Points, in no order, along strands that fork and pass close to each other.
(in the rows, 128 means zero)
Two points are linked if the straight distance between their rows is under 83.8. Some points are linked to none.
Z638: [127 121 142 133 116 140 140 159 129 181 157  90 123 117 106 116 134 137
  99 130 107 114 106 101 146]
Z663: [ 60 147 127 140  96 153 147 142 155 219 198 106 164 132 138 130 146 143
 101 172 104 129 102 104 134]
Z645: [122 154 158 158  69  87 138 188 138 107 168 114 147 118  92 130 124 125
 136 111 111 103 200 136 153]
Z168: [171 164 110 142  96 100 126 135 142 158 116 105 122  92 129 111  95 121
 109 142 153 117 138 166 182]
Z508: [156 171 175 147 168  96 140 168 117 136 133 117 128 187 158 107 139  55
  94 130 102 155  88 105 105]
Z931: [159 135 131  80 173 147 148 100 165  87  85 144  99 155 148 206 112 123
 182  80 143 132 157 128  72]
Z854: [181 139 126 161 133 120 105  98 125  98  98 116 157 153 164 110 103  90
  73 135 107 146 135 167 142]
Z706: [165 118  50 139  69 112 108 107 108 105  96 161 142 108 139 118 121 110
  93 159 103 176 183 174 113]
Z77: [146 128 169 158 153 151  82 100 115 112 109 101 140 165 160 109 124 106
  79 102 119 121  75 130 131]
Z336: [153 130 122  77 161 159 132 101 136 124  90 137  88 129 118 129 103 130
 169  92 149 111 107  98 128]
Z839: [164 148  80  90 143 105 164 138 156 156  86 119 107 112 104 105  71 113
 152 117 147 102 142 131 171]
Z80: [117  99 109 109 114 100 157 201 104 122 148 134 117 128 104 122 156 117
 167 116  92 115 181 137 134]
Z775: [130  84 153  92 120 130 132 161  93  88 133 171  90 129 127 145 154 108
 172 129 112 138 150 167  46]
Z799: [145 101 149 104 168 161 116 124 101 113 126 120 111 162 163 109 164 113
 117 119  72 152  83 122 115]
Z720: [107 160 148 184  88 101 143 196 137 102 176 104 142 121 102 145 145 135
 117 124  84 132 167 135 153]
Z277: [143  81 138  88 136 184 114  98 100  97 124 131 119 151 156 106 169 120
 135 114  81 160  91 151  88]
Z788: [134 121 137  70 180 135 168 127 157 108 133 128  95 137 136 201  98 125
 167  77 133 113 158  86  71]
Z935: [160  99 153 162 163 159  87  64 111  98  93 117 153 153 164  96 128 123
  94 120 133 127  91 137 156]
Z649: [149 154 174 161 148 100  96  67 100  95  87 143 150 141 142 107 108 145
  94 158 202 168 102 155 137]
Z739: [101  89 119 150 110 168  97 126  99  89 115 136 132 129  95 114 183 151
 143  80 101 107 133 108 163]
Z568: [101 180 126 106 147  93 157  76 189 196 127 120 179 118 113 149  90 156
 163 138 206 123  75 128 150]
Z563: [112 145 107 165  84 142 136 167 162 161 169  81 134  91 134 142 126 120
  94 141 118 120 126 156 189]
Z193: [ 38 153 140 163 117 149 154 140 146 207 200 120 169 148 125 126 171 155
 107 175 104 134 110  99 109]
Z431: [104 131 185 174  96 130  96 158 112  88 156 130 142 146  85 129 167 165
 130  87 111 105 156  99 128]
Z658: [143  85  91 106 110 149  97  35 115  92  83 162 125 145 146  82 146 121
 143 148 166 164 123 155  64]
Z907: [ 95 168 104 186  74 150  92 133 160 123 172 115 164  95 179 172 143 168
  94 149 135 121 102 170 180]
Z863: [143 162 110 125 172  82 151  86 127  99  51 162 132 147 122 128  86 120
 126 148 188 189 142 129 138]
Z60: [120  96 131 162 130 172  94 113  93 105 105 139 132 102  94 115 172 171
 136 102 143  98 121  94 174]
Z485: [141 170 147 125 106 116 120 133 149 185 143  95 130 121 122 125  97 129
 108 125 151  92 101 130 125]
Z836: [128 135 149 134  98  89 157 187 133 131 168 120 137  95  85 138 110 123
 143 118 115 105 185 118 130]
Z757: [180 151 102 115 118 108 140 145 125 151 101 113 111 115 133 109  96 109
 110 135 120 114 146 154 171]
Z842: [179 117 110 125 107 137 110  81 105  82 103 144 155 178 163  94 116 107
  93 128  90 172 141 168  77]
Z451: [ 98 133 144 154  67  99 156 183 159 164 189  99 154  90  87 117 133 106
 135 137 102 111 171 122 176]
Z445: [ 94 180 136  66  83 114 124  86 150 225 161 135 192 132 146 116  67 116
 120 140 135  99 108 113 127]
Z753: [107 154 154 139 150 102 105  86 122 148 119 108 137 118 144 124 106 165
 128 162 231 115  80 148 175]
Z441: [151 170 120 131 135  92 169 108 200 159 128 131 142 100  92 157  78 150
 148 131 181 114 130 135 137]
Z288: [119  69 106 111 133 174 139 146 113 165 124 100 104 109 110 108 165 116
 128 111  88 112 115 103 181]
Z933: [113 104 122  65 134 170 137 159 127 117 106 154  70 114 112 138 129 115
 194 113 134 115 127 136  86]
Z136: [141 167 132 135 117 105 152 173 153 186 158  69 124 125 149 127 107  90
  89 151 100 139 116 142 155]
Z906: [ 96 109  82 102 150 123 165 117 117 117  54 139 135 130  89 175 130 174
 149 152 182 208 162 117 151]
Z809: [155 129  94 105 122 117 159 151 145 165 120 117 104  93  89 115  86 130
 142 121 136  90 147 126 162]
Z590: [140 100 104 102 126 123  94  21 112  76  84 157 146 160 150  82 129 105
 145 144 189 185 114 136  66]
Z42: [105  89 139 110 144 158 127 164 106 145 160 119 106 128 106 118 192 131
 153 115  94 119 126  73 141]
Z442: [166 106 144 128 161 140  89  48  99  90  82 143 142 145 154  85 129 116
 112 113 165 133 105 122 134]
Z918: [128  97  99  75 125 137 144 159 118 119 103 150  90 118 114 134 118 130
 181 109 127 107 152 147  96]
Z594: [172 116 133  97 112 142 117 113  91  84 107 161 133 169 154 116 131 119
 103 127  85 160 140 174  55]
Z440: [144 154 136  64 177 125 173 129 162 134 105 121  95 160 126 158  77  85
 171  77 137 104 133  83 101]
Z320: [125 163 135 156 123 113  84  93 141 160 140 100 154 134 171 127 107 128
 109 144 185 106  87 167 175]
Z88: [140 133 122  64 151 149 141 116 135  85  97 159  80 139 138 178 105 119
 176  88 130 127 140 139  59]
Z231: [120  71  84 102 133 174 114  77 106 121  75 153 101  95 129  93 156 134
 166 122 159 118 104 145 150]
Z476: [159  96  83 147 125 141 106  57 130  70 118 125 168 181 175  97 116 117
  80 136  88 170 140 163  85]
Z878: [177 136 127 153 131 112 106  96 113 122  87 123 138 124 152  94 101 111
  88 139 143 137 132 158 159]
Z349: [115 112 101 209 136 159  98  78 139  75 120 124 154 106 155 142 119 151
  59 174 111 152 130 167 162]
Z513: [117 125 160 128 141 102 172 131 193 146 150 137 155 110  87 198  71 153
 138  99 150  91 143  87  74]
Z595: [133 119 161 132 115  89 130 188  84  69 153 160 126 133 123 148 152 146
 141 109 100 121 192 124  90]
Z747: [117 164 168 106 101  89 137 135 160 175 176 141 158 119  96 170  71 155
 127 131 135  90 127 121  61]
Z784: [155 144 181  96 166  90 167 147 137 111 163 134  94 137 127 174  87 138
 133 103 136 108 149  75  48]
Z53: [ 75 165 141 203 104 130 124 185 139 101 177 105 142 129 108 149 153 148
 106 125  73 140 126 119 146]
Z695: [ 89  81 148  90 144 132 127 169 105 128 163 151  82 125 125 133 204 109
 201 125 120 118 145  97  84]
Z708: [ 78 100 149 107  92  91 120 171 104  86 132 149 102 150 112 113 158 127
 190  94 100 115 200 151 110]
Z79: [ 78  90 162 104 129 132 108 155  99  80 145 147 100 138 102 132 167 144
 199  73 118  98 174  83  94]
Z466: [168 153 147 162  93  95 137 187  98  88 148 144 136 106 121 159 115 142
  93 130  91 132 187 153 113]
Z715: [150 102 102  56 117 127 147 155 111 151  93 129  87 143 149  98 123  82
 149 121 104 132 132 180 124]
Z876: [ 78 101 159 126 129  83 183 143 181 147 157 141 157  98  67 154  77 122
 150  87 125  97 174  82 101]
Z801: [129 118 132 179 133 157 102 116 128 153 130  90 128 116 129 132 135 148
  79 137 119 104  94 135 175]
Z28: [120  74 114  85 124 164 137 147 101 134 123 133  99 131 138 106 179 102
 157 123  90 146 103 162 115]
Z405: [123 108 120 147 162 123 163 167 145 179 168 142 110 139 140 115 206 116
 145 151  91 122 158  54 112]
Z284: [ 94 130 199 179 121 109 115 174 118 100 179 122 139 153  98 140 174 151
 125 108  97 116 155  86 110]
Z121: [164 138 152 101 143 109 157 147 135 113 134 142  99 123 107 164  87 149
 139 104 133  92 148  99  78]
Z158: [120  60  42 149 117 147 106  64 123 116 106 134 148 124 149 105 148 114
 108 163 107 159 149 179 144]
Z41: [108 139 144 166 127 103 128 193 111  79 158 133 138 153 126 135 169 137
 120 121  60 147 161 129 140]
Z345: [151 156 178 157 160 128  99 127 112 103 115 106 152 177 165 111 115  73
  80  99 110 132  73 128 115]
Z98: [141 153 145 132 132  96 163 134 182 127 139 135 138 113  85 189  79 167
 136 113 151  91 149 117  83]
Z621: [130 140 145  42 187 133 174 130 155 156 132 121  83 139 120 146  93  89
 178 102 128 111 135  55  91]
Z607: [110 160 128 197  63 134 105 153 146 112 153 112 155  98 118 147 148 146
 101 121 131 127 137 161 170]
Z265: [114 169 118 183  52 118 101 142 155 130 172 131 167  90 120 147 146 166
 122 133 161 108 135 162 175]
Z817: [111 164 134 170 138 124  72 100 156 134 132  95 167 154 198 144 116 106
 101 146 153 110  81 180 174]
Z860: [136 139 152  39 184 105 164 136 141 162 139 135  67 156 143 130 115  73
 188 118 129 122 144  66  75]
Z852: [143 153 151 115 117 111 147 149 153 173 144 115 125 115  95 134  84 138
 125 124 149  91 127 111 113]
Z915: [117 100 140 103 119 107 143 186  88  82 145 160 103 134 130 142 148 122
 166 111 116 117 182 140  75]
Z198: [ 83  92  66 114 121 122 123  91  96  98  72 185 133 115  87 130 144 157
 156 160 180 195 145 122 122]
Z407: [128  78 120 126 126 199  96 115  90  96 119 134 119 125 119 119 180 144
 135  94  93 123 100 120 140]
Z70: [131 128 152 114 117  93 169 173 145 142 158 121 125 102  80 148  83 132
 140 122 132  96 162  98  97]
Z68: [125 143 123 207  87 139 102 137 115  91 127 129 153 100 107 137 157 157
  93 125 124 127 146 145 175]
Z549: [159 151 155 163 149 116 117 132 116  97 113 106 154 161 168 108 106  85
  76 120  94 150  96 162 126]
Z872: [144 165 150 191 113 124  72  87 126 113 123 123 156 128 178 140 128 156
  79 161 167 144 100 186 148]
Z862: [179 156 117 166  76 106 117 156 104  86 116 147 142 104 122 142 123 141
  89 141 104 141 188 157 123]
Z843: [139 141 107 101 171 107 178 103 134 115  54 132 132 135 110 175 117 162
 146 144 188 196 154 115 146]
Z420: [114 191 124  91  76 111 102 101 141 214 177 107 188 135 167 124  85 120
 111 131 128 101 111 124 137]
Z578: [111 166 108 122  80 108 116 102 170 187 174 135 169  79 114 139  98 163
 151 143 181 100 106 133 147]
Z191: [116 117 178 137 117 144 102 141 101  62 135 157 122 131  86 144 149 169
 159  73 131  93 158  84  98]
Z769: [ 83 152 125 176 170 119 116 155 155 135 142  81 149 163 180 117  78  51
  82 151 111 124  75 153 156]
Z596: [118 148 174 157  81 102 118 163 134 133 184 132 155 114  91 155 119 162
 116 120 133  91 140 113  94]
Z108: [118  99 129 126 131 165 122 117 144 202 133  71 115 117 108  96 137 121
 103 122 144  79  91  98 184]
Z161: [159 102 150  89 112 141 127 136  90  84 123 170 112 153 142 131 155 119
 140 131  87 160 142 178  44]
Z89: [119 117 100 140 106 133 135 121 155 189 137  99 131  75  84 106 119 146
 137 130 172  81 116 114 195]
Z816: [131 159 129 185  95 134  85 118 144 130 146 110 151 109 178 153 128 157
  86 154 147 125 100 182 158]
Z236: [110 174 109 122  37 105 109 111 162 164 197 150 191  73 136 146 114 155
 144 141 166 108 124 139 161]
Z346: [ 77  96 136 147 159 167 131 165 119 142 155 116 113 139 110 121 205 141
 126 125  82 135 108  56 145]
Z464: [151 149 102  85 178 132 150  98 156 110  66 147 101 149 134 141 101 108
 178  95 159 124 117 115 125]
Z822: [164 112  86 168 126 142 115  84 122  74 105 121 161 145 156 114 108 133
  60 144  81 178 152 165 120]
Z901: [110 177 114 155  54 113 116 122 150 135 171 147 177  70 131 148 128 176
 151 155 196 117 134 150 172]
Z93: [148 106 113  65 139 135 149 155 123 149 117 129  88 123 106 118 102 124
 163 107 119  97 138 115 125]
Z218: [109  97 145 105 121 160 115 158  90  95 127 151 106 125 102 129 168 143
 169  94 106 105 145 100 110]
Z955: [156 146 162 134 184 115 140 157 128 163 143 126 105 172 157 112 165 108
 102 144  86 155 104  88 109]
Z326: [132  73 124  92 109 200  99  83 103  91 113 146 112 132 141 103 165 125
 152 113 107 140 106 162  85]
Z591: [138 129 155  80 165 166  95 106  94 123 101 116 103 152 149  89 124  67
 144  77 128 113  85  92 127]
Z807: [164 149 121 112 128 102 151 174 126 168 130  85 114 124 144 100 103  91
 107 132  93 122 125 154 164]
Z13: [139 130 156  82 163 172 119 109 131 138 113 119  89 133 106 122 115 141
 157  93 135  99 104  57 116]
Z318: [127 101 106  98 136  91 175 199 107 153 162 135 107 122 125 118 174  97
 157 141  92 120 167 128 130]
Z132: [151 116  96  69 147 149 123  92 123 112  70 154  90 134 137 106 113 106
 175 108 148 125 114 156 110]
Z778: [117  69  80 110 126 176 132 132 100 145 109 114 110 119 134 105 158 119
 133 114  83 128 111 151 174]
Z269: [147 101 123 117 154 147  94  30  95  76  72 159 137 149 158  84 127 127
 146 132 178 163 114 120 105]
Z488: [ 66 160  86 156  63 149 110 143 176 135 197 103 166  98 170 159 123 144
 102 143 129 120  94 153 191]
Z824: [175 173 125 116 175  82 184 111 184 124  66 129 141 150 113 174 100 127
 147 121 184 160 158 127 136]
Z241: [119  53  82 100 122 188 112 105 106 138  90 138 104 115 134  92 165 115
 143 118 119 117 109 166 151]
Z223: [134  86  62 110 116 142 138 110 123 129  98 115 125 147 165  90 120  81
 111 140  82 160 131 204 143]
Z575: [ 74 104 179 131 125  55 177 158 150 140 183 133 148 108  81 133  95 119
 150 102 124 100 189  74 102]
Z365: [161 140 151 145 105 108 122 174  88  68 132 157 130 125 110 152 126 153
 115 110 109 118 186 132  84]
Z337: [112 124 163 153 158 118  97  78 102 130 106 111 136 116 136 114 112 158
 116 169 218 146  91 148 182]
Z702: [158 209 162 114  98  72 135 147 160 157 161 116 139 143 120 147  53 113
 120 132 150  98 131 157  88]
Z387: [117  72 106 129  84 180  99 103 103  83 108 165 129 132 117 109 187 124
 149 120 107 141 127 175  73]
Z152: [167 159  87  82 157  99 164 134 147 140  69 130 106 147 121 108  67  70
 162  97 140 106 134 134 146]
Z135: [128 128 154 161 107 135 107 165  91  86 139 143 130 130  93 134 164 159
 121  95  92 116 150 115 139]
Z601: [159 103  67 111  80 125 124 126 106 129  96 151 124 127 134 114 120 100
 119 145  97 151 171 196 100]
Z82: [ 70 157  99 139  51 140 124 153 173 171 211 113 177  95 150 160 133 137
 106 144 115 119 115 142 164]
Z295: [102 150 138 168 174 121 132 169 131 140 133  89 154 177 171 110 102  49
  78 129 103 142  63 126 136]
Z868: [155 118  99 159 115 141 111 108 100 109 100 140 131 103 116 120 138 156
 108 140 125 127 149 146 160]
Z190: [137  91  56 129  92 145 142 129 111 120 105 134 135 131 144 116 133  96
 106 154  68 168 146 199 122]
Z383: [124 134 117 101 199 120 177 102 145 132  57 109 121 132 108 136 113 152
 152 135 206 178 111 108 183]
Z624: [114 101  89 194 128 168 121 104 128  73 123 123 149 104 147 124 113 138
  72 157  78 148 133 157 157]
Z848: [135 165 142 151 142 102 104  94 136 158 110 104 133 126 138 108 106 135
 122 137 198 105  83 149 169]
Z280: [ 86 121 151 150 114 160 143 152 138 202 176  87 139 132  97 122 156 146
  94 138 118 118 105  91 136]
Z138: [125 169 160 134 120 121 112 148 134 183 141  78 129 157 140 112 110 105
  91 130 126 110  82 125 132]
Z881: [145 152 123 102 197 122 164  85 141 108  53 143 118 144 121 142 116 132
 153 112 198 170 107 108 157]
Z117: [ 95 152 116 158 154 118 139 162 164 167 144  64 131 148 173 116  85  66
  90 158  97 133  93 151 177]
Z535: [100  94 123 145 153 176 123 148 118 149 135  86 111 130 126 117 165 139
  88 127  90 120  89  93 166]
Z238: [140 114 129 126 167 152 111  85 131 123  92 128 106 105 102 118 133 175
 152 123 191 110  88  87 164]
Z889: [137 120 112  96 159 167 116  85 132  92  78 168  99 114 123 151 131 160
 177  99 154 120 131 118  95]
Z996: [153 114 141 111 125 145 116 141  95 102 122 151 114 119 107 135 140 155
 134 106 111 109 140 112 106]
Z970: [109 193 131 107  86 115  91 118 144 191 179  85 170 154 166 136 101 137
  98 132 124 116  94 137 123]
Z317: [158 137 164 144 178 122  93  55 100  81  65 156 127 148 145  95 111 125
 128 128 200 136  90 113 133]
Z87: [148 155 119 161  85 124 122 141 156 161 145 102 139  87 134 133 116 140
 106 140 148 112 129 166 174]
Z968: [ 73 122 112 174 138 155 153 175 144 158 173  80 123 113 114 130 143 129
  95 149  84 133 100  98 172]
Z742: [120  66  69 111 113 112  99  40  96 109  96 151 143 137 141  89 146 131
 119 180 171 198 138 148 102]
Z344: [174 119  93 118 122 131 120  95 109 120  78 137 129 136 158  95 104  97
 108 122 120 137 144 165 142]
Z699: [132 115 148 180 142 130  93  80 116 125 108 116 140 103 145 122 138 167
  95 158 193 134 102 146 190]
Z427: [117  46  51 137 106 129  98  47 115 122 111 139 152 134 138 100 163 123
 105 184 150 178 153 161 115]
Z526: [147 126 161 143 170 106 105  51  88  73  72 155 150 145 140  92 112 131
 106 152 202 173 113 121 130]
Z148: [111 140 135 191 149 112 148 195 129 100 174 131 124 140 125 143 173 143
 117 144  65 157 137 101 123]
Z990: [100 168 125 143 115 114 133 164 171 189 169  70 136 141 178 126  97  89
  91 152 105 140  92 150 154]
Z120: [142 112 128 111 177 123 141 159 135 174 149 147  88 145 160 117 211 100
 153 151  85 136 140  71  94]
Z358: [114  83 117 117 134 178 131 133 121 175 133  91 106 106 105 102 154 136
 115 115 132  89 103  84 179]
Z30: [101 194 136 147  93 119 120 165 151 155 188 102 143 132 170 159 110 146
  89 158  98 150  90 156 125]
Z672: [129  90  87  81 147 176 124  81 131 122  68 158  88 106 125 112 135 130
 187 122 165 126 104 150 125]
Z155: [125 101  64 177 133 151 120  85 145  62 131 124 149 135 163 114  81 127
  63 168  75 167 154 170 140]
Z144: [166 132 143  85 182 139 164  95 181 113 112 115 121 149 143 221 116 132
 173  66 144 119 159  96  86]
Z355: [163 136 147  70 137 162 104  86 103  82  93 158 115 164 157 104 113  71
 164  92 123 145 107 149  61]
Z250: [125 120 129 149 136 130 155 189 125 153 166  99 125 126 109 123 165 129
 107 129  82 130 129 101 146]
Z697: [158 155 176 127 157 113 127 153 117 147 136 106 119 166 152 112 132 104
  92 135  97 147  95 109 110]
Z495: [158 168 118  79 170 111 168 139 153 123  89 122 101 156 120 129  74  62
 164  83 145 100 115  98 119]
Z351: [146 100 108 167 126 123 107  90  88 106  95 154 142  97 125 111 144 159
 109 147 162 152 146 137 169]
Z472: [100 109 116 122  81 104 137 186  97  99 127 142 123 139 104 119 153 126
 166 100  93 115 197 151 150]
Z703: [167 139 139 112 163 140 108 100 115  98  77 147 120 148 137  95  97  92
 132  91 155 107 100 118 137]
Z254: [117  98 148  59 146 162 140 157 117 138 128 144  51 109 134 129 148  94
 203 126 128 126 115 139  68]
Z313: [114 154 153 160 145 127 111 144 130 163 136  76 137 171 162 112 115  80
  80 124 114 127  79 136 141]
Z577: [ 92 172 135  71  95 116 125  74 152 216 156 156 187 130 114 140  65 150
 133 136 138  89 110 107  99]
Z630: [115 135 130 202 139 145  96  92 154  85 128 112 146 127 171 143  93 142
  62 165 101 138  95 177 152]
Z437: [164 171 117 144  95  98 149 156 160 132 123 137 137  75  97 141  84 144
 135 147 166 107 169 148 139]
Z858: [151 135 123  93 147 131 144 132 136 186 110  89 101 131 118  86  96  85
 127 108 138  90 103  94 166]
Z696: [109 105 126 143 109 128 132 181  94  83 142 150 140 143 116 134 179 128
 130 121  57 145 161 148 119]
Z183: [ 78  99 143 150 145 175 138 154 127 180 156  88 117 129 106 116 182 136
 103 134 107 131 103  60 150]
Z670: [147  72  84 128 104 173  90  42 117  98 109 142 143 148 155  92 161 132
 116 135 127 163 123 162  75]
Z342: [119 138 173 167 103 125  88 136 111  78 137 144 148 123  80 141 148 188
 142  86 139  93 150  94 119]
Z403: [158 168 120 113 176  81 184 116 149 125  57 131 140 153 117 189 119 146
 138 137 187 196 174 129 137]
Z838: [120 109  95 103 120 127 152 162 129 123 127 138 126 105  75 120 125 134
 175  99 130  88 167 105 153]
Z259: [106 189 148 180 107 119 128 187 147 119 192 111 139 132 147 164 131 152
  82 164  85 156 100 145 113]
Z646: [142 103 126  74 142 108 161 182 100 148 142 148  83 137 143 118 159  95
 162 136 102 135 148 136  93]
Z540: [152 121 150  64 128 152 120 111 101  91 102 164  76 147 144 126 117  96
 169 111 112 139 127 155  44]
Z411: [134 100 126 111 115 140 134 171  86 108 136 150 117 137 129 133 170 122
 141 122  75 137 151 148 100]
Z477: [ 85 144 115 158  60 134 145 174 173 176 187  81 160  83 108 129 128 107
 114 134 118 109 133 133 181]
Z972: [111  70  72 126 117 155 113  78  90 111  81 170 121 105 119  99 166 143
 155 147 167 142 129 148 150]
Z171: [117 110 132 145 149 113 151 188 128 143 168 129 118 137 116 123 188 124
 135 141  82 128 154  85 135]
Z707: [141 138 172  92 158 162 103 105 117 136  97 111  89 143 123 104 116 102
 129  94 145 100  86  66 120]
Z614: [137 110 100 124 144 141 137 120 122 121  93 147 112  90  95 119 124 169
 157 126 167 116 136 116 166]
Z856: [130 178 153 171 132  93 150 199 140 137 185 117 132 123 141 153 141 141
  95 165  82 155 124 125 113]
Z629: [177 180 139 137 158 100 146 104 153 113  84 146 121 140 113 155  89 151
 132 120 173 114 126 125 115]
Z432: [124  77  75 106 115 117 113  62  91 103  76 181 130 121 116 106 137 156
 132 169 171 187 137 134 106]
Z719: [ 43 147 113 146  78 152 141 150 163 200 203  88 169 103 141 143 134 133
  97 155 109 124 102 123 158]
Z92: [119 159 162 184 125  71 149 190 162 155 204 131 145 134 131 157 164 131
 112 170  96 140 154 110  97]
Z270: [145 132 156  69 150 166 101  92  94  92  96 144 104 152 150  93 127  75
 162  86 120 129  87 122  97]
Z723: [145 115 135  48 167 109 165 164 118 157 147 136  65 146 152 126 143  79
 183 134 114 121 143 104  91]
Z653: [108  91 160  78 152 150 118 155 106 131 155 147  64 109 145 134 185  93
 202 139 121 129 129 123  57]
Z239: [105 175 126 100  93 105 121  84 169 197 168 145 182 103 107 142  79 167
 152 137 160  88 100 124 121]
Z90: [104  72  76 151 109 132 102  71  72  97  88 168 149 108 107 103 178 155
 133 159 158 167 151 135 152]
Z124: [120 170 160 131  73 100 120 141 147 168 191 132 167 107  95 156  99 161
 123 135 139  83 125 124  83]
Z211: [131 126 177 174 135 106 140 192 117 115 182 129 132 147 122 147 182 150
 115 136  89 133 142  87  95]
Z651: [ 87 139 160 136  67  93 154 172 162 179 200 117 164  94  74 131 116 116
 132 137 118 106 155 120 137]
Z519: [162 102  95  95 133 138 114  89 103 116  60 152 110 136 148  83 121 100
 139 121 140 129 129 158 134]
Z520: [150 158 108  90 196 136 157  80 155 109  54 140 126 164 138 150 127  96
 186  89 184 160 120 107 143]
Z851: [141 103 125 132 143 174  99 101 110 122  94 135 105 102 101 114 145 162
 137 106 151  98 100  91 160]
Z39: [157  79  86 122 118 154 102  67 102  93  89 162 137 126 145 102 148 138
 115 138 124 152 128 158 121]
Z740: [ 73 159 124 174 140 132  80 110 167 120 146  94 142 145 197 152  86 117
  92 163 117 110  77 174 172]
Z994: [132  93 128 192 132 134  97  77  91  97 108 137 151  96 125 125 158 169
  91 172 166 152 129 143 183]
Z675: [150 154 159 180 126 100  88  76 110 102 108 134 157 127 161 125 115 146
  80 179 191 165 120 170 144]
Z175: [ 81 116 160 143 112  85 161 139 188 153 164 148 172  98  71 183  80 148
 150 105 133  85 153 101  82]
Z376: [140 179 179 103 131  95 145 126 170 157 152 126 131 148 104 168  65 137
 125 112 154  95 115 112  57]
Z977: [131 115 109 115 174 148 143  91 130 111  77 157 112 107  95 137 134 182
 167 126 186 140 122  96 153]
Z671: [137 117  99 143 131 129 139 117 130 150 106 118 120  74  91 106 122 161
 139 134 184 106 133 116 195]
Z770: [166 142  91 169  79 113 104 124 111  94  97 154 146  99 136 136 125 135
  83 150 106 174 184 163 130]
Z627: [109 106  73  99 164 129 162 106 122 118  66 151 116 108 100 140 139 167
 168 134 186 170 142 115 165]
Z989: [ 79 191 120 131  95 123 106 133 152 174 198  92 159 153 186 153 113 148
  86 149 103 132  87 137 128]
Z785: [135  68  69 143 127 151 105  78 102 116  93 145 146 119 144  98 153 135
 103 145 127 142 143 160 156]
Z374: [132 126 148 138 119 139 133 135 143 130 133 136 134  93  66 136 117 165
 153 101 153  78 132  79 117]
Z911: [154 106  79  90 120 128 143 138 106 148  98 116 108 136 151  97 113  82
 126 129  89 134 134 183 148]
Z853: [ 59  85 159 102 120 116 122 171 108  91 147 142  85 147 117 118 178 121
 210  86 116 113 174 125 101]
Z693: [102  87 150  90 138 124 143 170 101 142 165 132 102 128 109 113 193 120
 169 115 108 117 157  61 114]
Z222: [134 117 143 106 187 151 126 122 111 127 135 131 101 175 178 101 180  88
 135 136  70 174  78  91 106]
Z389: [ 89 141 193 157  94  80 137 173 133 155 211 128 162 125  97 145 135 141
 122 132 114 113 156  96  93]
Z312: [134  88 120 114 102 160 119 136  86  95 115 160 123 136 122 120 163 128
 139 112  97 137 132 160  99]
Z652: [179 138 135 109 136 127 133 147 111 118 120 133 110 120 101 135 106 144
 125 109 127 104 142 110 112]
Z882: [173 172 141 138 154  99 168 118 177 114 106 141 128 131 100 182  81 169
 135 113 170 120 155 124  98]
Z299: [155 134 150  54 152 119 145 135 110  94 114 157  70 148 143 151 101 113
 161 106 119 126 139 127  58]
Z605: [ 89 149 133 190 141 138  86 102 162  83 148 114 135 144 186 148  64 126
  71 171 110 117  73 180 156]
Z264: [ 53 154 139 189 129 136 151 173 152 167 198 112 139 137 120 138 168 149
  95 176  95 141 105  94 116]
Z229: [141 117 115 170 112 138 114 145  96  96 114 136 141 112 107 132 147 149
 111 109 101 119 149 129 162]
Z729: [140  94 116  77 134 136 144 147 103 143 117 124  94 153 155  90 155  73
 153 132  88 155 102 176 116]
Z515: [117 137 182 174 122  59 143 193 138 137 205 130 148 120 112 144 159 123
 131 145 110 117 178  93 101]
Z616: [166 172 137 149 152  95 126  94 123 107  79 140 121 136 123 121  90 150
 123 141 198 149 117 131 139]
Z461: [160 135 135 145 130 136 123 139 110 108 122 115 130 134 140 125 123 134
  81 125  88 145 120 150 137]
Z850: [138 109 110  82 128 125 158 153 128 170 131 107 104 108  95 109 110 125
 144 119 123 102 136  96 151]
Z302: [157 134 154 108 187 130 129 134 126 157 147 135  95 165 177 114 194  99
 129 148  90 149 108  76 100]
Z10: [148 108 114 152 148 115 107  81 133 134  88 107 141 113 159  97 116  93
  99 162 161 129 131 168 215]
Z256: [141 152  93 136 135 101 162 125 138 105  82 155 133 101  90 158 106 167
 149 147 176 153 180 122 140]
Z11: [124  81 125 142 133 182 107 127 110 117 127 110 124 120 132 118 157 155
  99 110  87 126  94 116 165]
Z727: [ 57 156 134 206 129 125 137 176 142 123 188 108 122 129 113 139 155 151
 100 155  83 144  99  99 141]
Z741: [163 190 180 110 118  85 137 151 139 147 149 110 125 154 123 137  76 118
 113 126 144 105 117 126  78]
Z364: [107 115 115 146 112 158 121 115 153 215 144  75 133  89 105 114 132 136
 107 137 159  80  99 123 193]
Z324: [134 130 172  73 177 114 173 132 147 119 154 129  84 131 142 177  83 120
 153  95 128 128 145  58  51]

A fork is a point with three links. Follow the links from the first point to the second and name the forks in between, in order.
Z526; Z344 => Z442
Z671; Z42 => Z977, Z183
Z933; Z671 => Z183, Z977
Z89; Z872 => Z231, Z442
Z696; Z842 => Z431, Z229

A fork is a point with three links, a tip a point with one. Leave the first point through the second and follow the links. Name the first fork or tip that comes.
Z442; Z269 => Z198
Z299; Z540 => Z383
Z259; Z856 => Z702
Z93; Z918 => Z183
Z935; Z77 => Z231
Z720; Z53 => Z442
Z349; Z630 => Z229
Z842; Z594 => Z28

Follow the links from the first point to the second, and from the first to the third. Name the last point that the two ways share.
Z906; Z171; Z440 => Z183
Z239; Z148; Z630 => Z229
Z337; Z901; Z302 => Z229
Z193; Z590; Z519 => Z442
Z785; Z488; Z132 => Z442
Z697; Z337; Z152 => Z302

Name the points in between on the shortest way along the links from the first point to the second, in order.
Z854; Z645 => Z549, Z345, Z77, Z935, Z442, Z317, Z526, Z649, Z675, Z872, Z816, Z907, Z488, Z82, Z719, Z663, Z193, Z264, Z727, Z53, Z720
Z605; Z729 => Z630, Z349, Z624, Z155, Z822, Z476, Z842, Z594, Z161, Z775, Z915, Z595, Z365, Z466, Z862, Z770, Z706, Z601, Z190, Z223, Z911, Z715
Z931; Z80 => Z144, Z788, Z324, Z784, Z121, Z652, Z996, Z218, Z79, Z853, Z708, Z472
Z843; Z77 => Z906, Z627, Z977, Z614, Z671, Z89, Z364, Z108, Z358, Z288, Z778, Z241, Z231, Z672, Z132, Z519, Z344, Z878, Z854, Z549, Z345
Z77; Z742 => Z935, Z442, Z269, Z590, Z658, Z670, Z39, Z785, Z158, Z427
Z607; Z848 => Z68, Z229, Z868, Z351, Z994, Z699, Z337, Z753
